Each row is a point on a landscape with many valleys, with its height.
From any point a ball rolls to the lowest of the 2 points nearest to it. It stops when none of these is lower. Distance is the straight distance between rows; heights are no part of it.
q_853: [ 22  25  -6 -14 -25 -10 -35  21   2  -2 -50  -2 -31  -6 -10  14  45 -21
 -16  21  37]  h=4.97
q_210: [  5 -21 -14  16  51  15  26   0  17  43  14  22   9 -23 -53 -26  -6  27
 -31  23  14]  h=4.91
q_718: [ 48  34 -33   5  -2  -1 -22 -43 -23  -3 -23   6  31  30   9 -16  33  -9
   2 -18 -24]  h=2.43
q_241: [-23   7 -28  25   7  12  43   9 -27  12  36  -4  17  50   5 -33 -39   5
  32 -35  22]  h=4.30
q_978: [ 37  10 -51  -2 -22  27 -23  -7  14   4   0 -43   5  10  24   9   4  -8
  28  13 -36]  h=3.70
q_519: [ 38 -12  -8  -2  12  -2 -13 -19 -14  -2  16  28  22   1  11  -2   3   6
  47 -20   1]  h=0.21
q_867: [ -1  16   8  -3   4  -2  15 -27  -4   1  34  61  27 -18  -8 -21 -59   0
  64 -37  13]  h=5.94
q_564: [  1  26  27   9  10  22  19 -14  -3  16 -52  -2 -22 -13 -41 -13  16 -17
 -54  16  32]  h=2.48
q_584: [ 25  -1  -6 -18 -33 -24 -40  11 -31  -3 -46 -44 -16  11   6  25  38  -1
  -8  10  25]  h=5.17
q_670: [-18 -27  52  21  12 -15   4  31 -21  14 -11  27   2 -24 -56  16   0  -3
 -24  26   7]  h=4.93
q_378: [-11  -1 -46   6  -5  21 -18   4 -51  20   8  -8  17 -19  36 -31 -15  18
  44 -22  -5]  h=2.27
q_204: [-37 -30  19  -4  -3   7   7  40 -15   3 -10 -41 -33 -28  24  15 -15   6
 -23  28  -7]  h=2.44
q_479: [ -9   9 -36 -16  16   6 -13   6 -37   4 -24 -20  -3  16  41  -9 -13   9
  19 -15   8]  h=2.87
q_834: [ -6  33  34  15 -28 -25 -13  37  14   4  -7  19 -40   3  -8  12  36 -34
 -21  20  46]  h=4.68
q_685: [-11  32 -23  -2 -14 -14  19 -30   8 -24  50  38  36  30  13 -14 -39   6
  49 -52  10]  h=5.70
q_149: [ -1 -15  32  11 -11   6   8  19  39  10  13 -28 -25 -22 -18  -3 -32 -15
 -22  38 -23]  h=7.37
q_7: [-27  -6  56 -14  14 -29  24  16  21   6  14  34 -40 -10  -9   8  13   6
 -30   5  52]  h=3.69
q_244: [ 20   3 -43  11  34  35  16 -11   5  19  -1   7  -6 -33 -13 -29  16  18
 -32  20 -18]  h=4.49
q_356: [ -4  -5  -9 -37   6 -29 -52 -16 -17 -39 -13  14  34   5  21   7 -13  14
  20 -32 -20]  h=5.13
q_43: [-20  11 -32  34  -8  62  45   6  12  17  23   3   9  14   1 -45  -1   3
   9  -6 -47]  h=2.69
q_961: [ 19  11  40  17  -1  17 -23  27   2  10 -16   2 -11 -24 -13  10 -10 -45
  17  29   7]  h=7.01
q_385: [ 17  38   3   6 -15  15   0   1  24  -5 -47 -16 -15 -31 -66   6  17  -5
 -38  42  35]  h=1.61
q_336: [ 17 -33 -17  -1  37  -7 -20  25 -15  15  -1  19  16 -41 -10   1 -15   3
  35 -12  45]  h=4.37
q_712: [ 36   0  49 -16 -10  -2 -32   0  -8   0 -24  26 -11 -46   2  10  26 -48
  24  28  18]  h=6.86
q_277: [ -4  16  32   7  34   1  24 -14  38 -12  19  37   9  17 -14   4 -52 -10
  17  -8  20]  h=6.43
q_248: [-24   8  79   4  -5 -22  30  -9  -4  -6  -6   7 -20   5 -20  32  36  -5
 -47   7  25]  h=2.99
q_393: [-14  -6   3  29  27  10  27  21   0  10  17  -2 -18  48   6 -16 -21  -3
  14   0  40]  h=4.06
q_290: [-19 -14  10  49  14  -2  24  39 -11  43  18  17 -41  15 -16 -19  20  -5
 -27  26  44]  h=4.38
q_258: [ -4 -29   9  -8 -14 -30 -19  46  19   0 -19 -21 -10 -17 -39  28   9   2
 -41  22  33]  h=4.83
q_844: [-45 -37  -7  -9  -2 -11  19  20 -25 -11  -5 -26 -25  12  26  15 -10  33
 -30  11  20]  h=2.98
q_826: [ 14 -44 -30  -5   4  -2 -32  31   1   5  13 -29  29 -44 -10   3  -2   9
  42  -6   7]  h=4.60
q_446: [-29   1   8   4  23  26  32 -32 -18   8  13  -4 -24  22  35 -11  29  10
 -16 -12 -16]  h=1.89
q_690: [ 12  -5 -21  -7 -10 -11   8 -25  22 -12 -34 -16  13 -20 -32  24   6  14
 -55  18   4]  h=6.07
q_27: [-15 -25  18  -6   0 -23   3  39  39  10  29  19 -56 -22  19   0   4   4
 -15  36  47]  h=4.10
q_909: [-13  35   1 -19 -20   0  -4 -21   3 -27  27  17  21  18  34  -5 -18   1
  25 -35 -24]  h=5.47
q_939: [ -1  20 -27 -14 -41   5  -7  -4  42 -33  15 -17  39  16   4  11 -15 -17
  31 -15 -76]  h=4.54
q_360: [-37  32 -33   0  -1  41  21  -3  -8 -19  10  14  22   5  22 -36  13 -14
  -1 -18 -48]  h=2.11
q_578: [  1 -14  -6  34  36 -10   7  45  18  66   7   7 -17  -2 -45 -19 -13  14
 -38  43  34]  h=4.63
q_413: [-17  20  43  21  38  21  36 -18 -20  17 -26   5 -19   8  -1 -19  41 -15
 -46  -6  37]  h=1.84
q_863: [-36 -31  20 -13   7   0   2  34 -21 -10  10  -9  -7 -11  30  -7 -34   6
  34 -16  18]  h=2.41
q_247: [ 27  20  -2  19  21  43  22 -31  25  23  -6  27  10 -20 -37 -27   4 -20
 -11  16 -29]  h=3.91
q_832: [ 26  -7  -1  21  -8  -8   7 -19  46   9 -22 -12   6   9 -70  27  -1   7
 -50  42   1]  h=5.89
q_332: [-25  10  11 -10  17 -23  13   5   5  -8  21   5 -41  41  43   5 -28   2
  -5 -12  45]  h=3.73
q_734: [ 19 -16   0  27 -20 -35  22 -11  24  -4 -17 -17  15  49 -46  35   9  -4
 -41   6 -21]  h=5.73
q_713: [ -9 -15  18 -40   2 -35 -18 -24  -8  -7 -38   8  -7 -42  -2  14  31  16
 -38   6  18]  h=6.46
q_454: [ -1 -52  31   4   2 -10   3  25  -2  13  21   5  -2 -47  -7  10  -4   8
  16  26 -27]  h=3.49
q_953: [ 25 -21 -15 -24   9 -12 -21  19  45  -9  -2 -21 -12 -10  -1  15   3  12
 -17  16  35]  h=4.98
q_923: [ 27  29 -45  -7 -36  15 -48 -24   5   1  26   0  37 -14  12 -15 -19 -14
  73 -36 -25]  h=2.59
q_645: [  2  23 -12 -16  -2  32 -15 -14 -44 -23 -13  16  33 -27  20 -29   6 -16
  17 -17 -49]  h=2.88
q_616: [ -4 -31  18   0  10  -5  24  -9 -11   5  23   6   1  -4  13   4  14  22
 -10   6  -8]  h=2.82
q_475: [ 33  11 -35  10  -9  26  -3 -17  -4  21  18  19  31 -28  -3 -29   8  -8
  56  -9 -34]  h=1.66
q_816: [  6 -43 -26 -31  -7 -10 -51  -5 -15 -16  15 -13  45 -17   6  21  -6  32
  38 -27 -27]  h=4.87
q_357: [-17 -33  12  26   9  -5   1  63 -18  21 -23  -4 -15  -3 -27   3  18  -2
 -16  20  38]  h=4.61
q_974: [-29 -13 -48 -25   7   4   6   5  25 -23  14   0  26   3   3   8 -36  33
 -35  -5 -44]  h=3.63
q_25: [ 28 -14 -34  10 -23  -2 -28 -15 -40  17  25  -9  20 -15  19 -17  -6  20
  77 -26  24]  h=1.47
q_474: [-33  14  43  32  23  30  46 -26 -15   8  -5   0  -5  15  -3  -4  33 -16
 -41 -33 -20]  h=0.32
q_962: [-20   7  12 -14  12 -17 -17   9 -40 -11 -23 -14 -34  41  40   6  -4  -4
 -13 -17  26]  h=3.33
q_683: [  1  34 -55  -3   2 -14  28 -20  25  -5  26  17   9  58   4 -14  -4  15
   1 -27 -15]  h=4.21
q_231: [ 22  11   4  -3 -12   2 -23   1  39 -32   3 -11  43  -3  -5  16 -29 -19
  36 -26 -25]  h=4.79
q_981: [ 41 -17 -36 -15 -29 -10 -43 -16   6  -7  -1 -36   4  -2   6  30  32   7
   8   8 -47]  h=3.99
q_283: [ 20 -18  11  -5 -23 -28 -52  35 -24  -4 -26 -29   0  31 -13  45  23 -20
  22  -5  16]  h=5.34
q_524: [-11 -55  17  14  17  -3   7  28 -37  28  25  24  23 -40 -11  -5 -19  24
  37   4  19]  h=4.01
q_792: [-10  27  -9 -34 -23 -19  -7 -30   3 -26 -56 -11 -11 -27 -27  16  22  28
 -49  17  28]  h=6.26
q_64: [ 14  12  36  -1 -25   6  -4  32   8 -11 -21 -41  -9  11   5  29 -17 -52
  16   9  -5]  h=7.15
q_178: [ -6 -13 -39 -30  19 -11  21 -19  38 -14  37  -2   8  28  12  -2 -28  29
   2 -16  -5]  h=3.94
q_390: [ 25  27 -49   1  16  17  18 -30  18   7   6  -9 -11  40  15  -7  11  15
 -16  10   6]  h=4.50
q_223: [-49  -5  71  21   5  -1  37 -11 -23  -8  -7  -8 -22   1  -4   7  -2 -14
 -51  -3  -3]  h=2.01
q_813: [-25   5  19  29 -27 -12   8  54  47  13  -2  -2 -64   5  -2   3  14 -22
 -23  39  35]  h=4.41
q_900: [ 23 -25  19 -24   8 -22 -32   5 -10   7 -13  35   8 -61 -16  11  33   5
   3  20  21]  h=6.68
q_928: [-54  14  -1  15  -5  11  54  -4 -25  -1  30  26  31  42  14 -28 -30  -1
  32 -63 -16]  h=4.52
q_995: [  4  29  -5 -29   9   6  -2 -65 -12 -19 -15   8 -21 -17  39  -2  52  25
 -51   8 -19]  h=4.36
q_640: [-13 -26  43  -6   6 -16  10  12  -7   4  42  19 -25  -9  28  -3  -4   8
  48  11  44]  h=3.02
q_9: [ -6  14  10  49   6  44  23  10   6  21   2  17   5  -5 -35 -35 -14 -25
   2  12 -43]  h=3.27
q_759: [  0  18  -4  23  31  23  31 -22  10   6  18  52  30  13 -16 -34 -25  -5
  30 -25   8]  h=6.19
q_219: [ 33  15 -45 -30   5  -9 -21 -21  40  -9 -11 -42  -6  27  -2  13   6   3
 -22  12  17]  h=4.78
q_405: [ 30   5  28   7 -27 -40  -6  -6 -21  -5 -16 -22  15  53 -20  39  19 -19
  -4  -2 -10]  h=5.54
q_964: [-36 -34 -33  -4  -8   2  26  17 -13 -10  19 -30  -3  18  24   2 -35  23
 -10  -9 -30]  h=3.34
q_721: [-27 -10  14 -17  -6  14 -20  33 -23 -23  -6 -38 -15 -14  29   8 -34 -13
  13   1 -33]  h=1.68
q_403: [ -7  22   4 -28  -5   9   4 -45 -34 -23 -35  10  13 -24  14  -9  23  12
 -27  -8 -50]  h=3.68
q_154: [  0  -5  -9 -18 -40  -8 -16 -30  12 -28   1 -29  14  20  23  26  11   8
   1  -7 -80]  h=4.29
q_226: [ 31   4 -23  -9 -39  21 -48 -10  -3   1   1 -18   7 -13  42  -2   2  -7
  60 -15 -58]  h=3.23
q_138: [ 45  20  -7  -2  19 -21 -35 -33 -19  -5 -14  27  11  12  15   8  30   9
   4  -7  19]  h=1.54
q_655: [ 17  14  45  28 -20   9   9   9  55  -7   0 -27  -4  21 -16   9 -33 -44
   3  19 -26]  h=7.25
q_259: [ -2  33   0 -24  25 -15  -1 -41  -3 -16  22  24  -8  21  49 -26  -9  28
  -3 -30 -10]  h=5.77

Where does a ball stop that starts at each point below?
q_655 => q_474
q_953 => q_721
q_690 => q_474
q_939 => q_519
q_928 => q_519
q_356 => q_474
q_834 => q_474
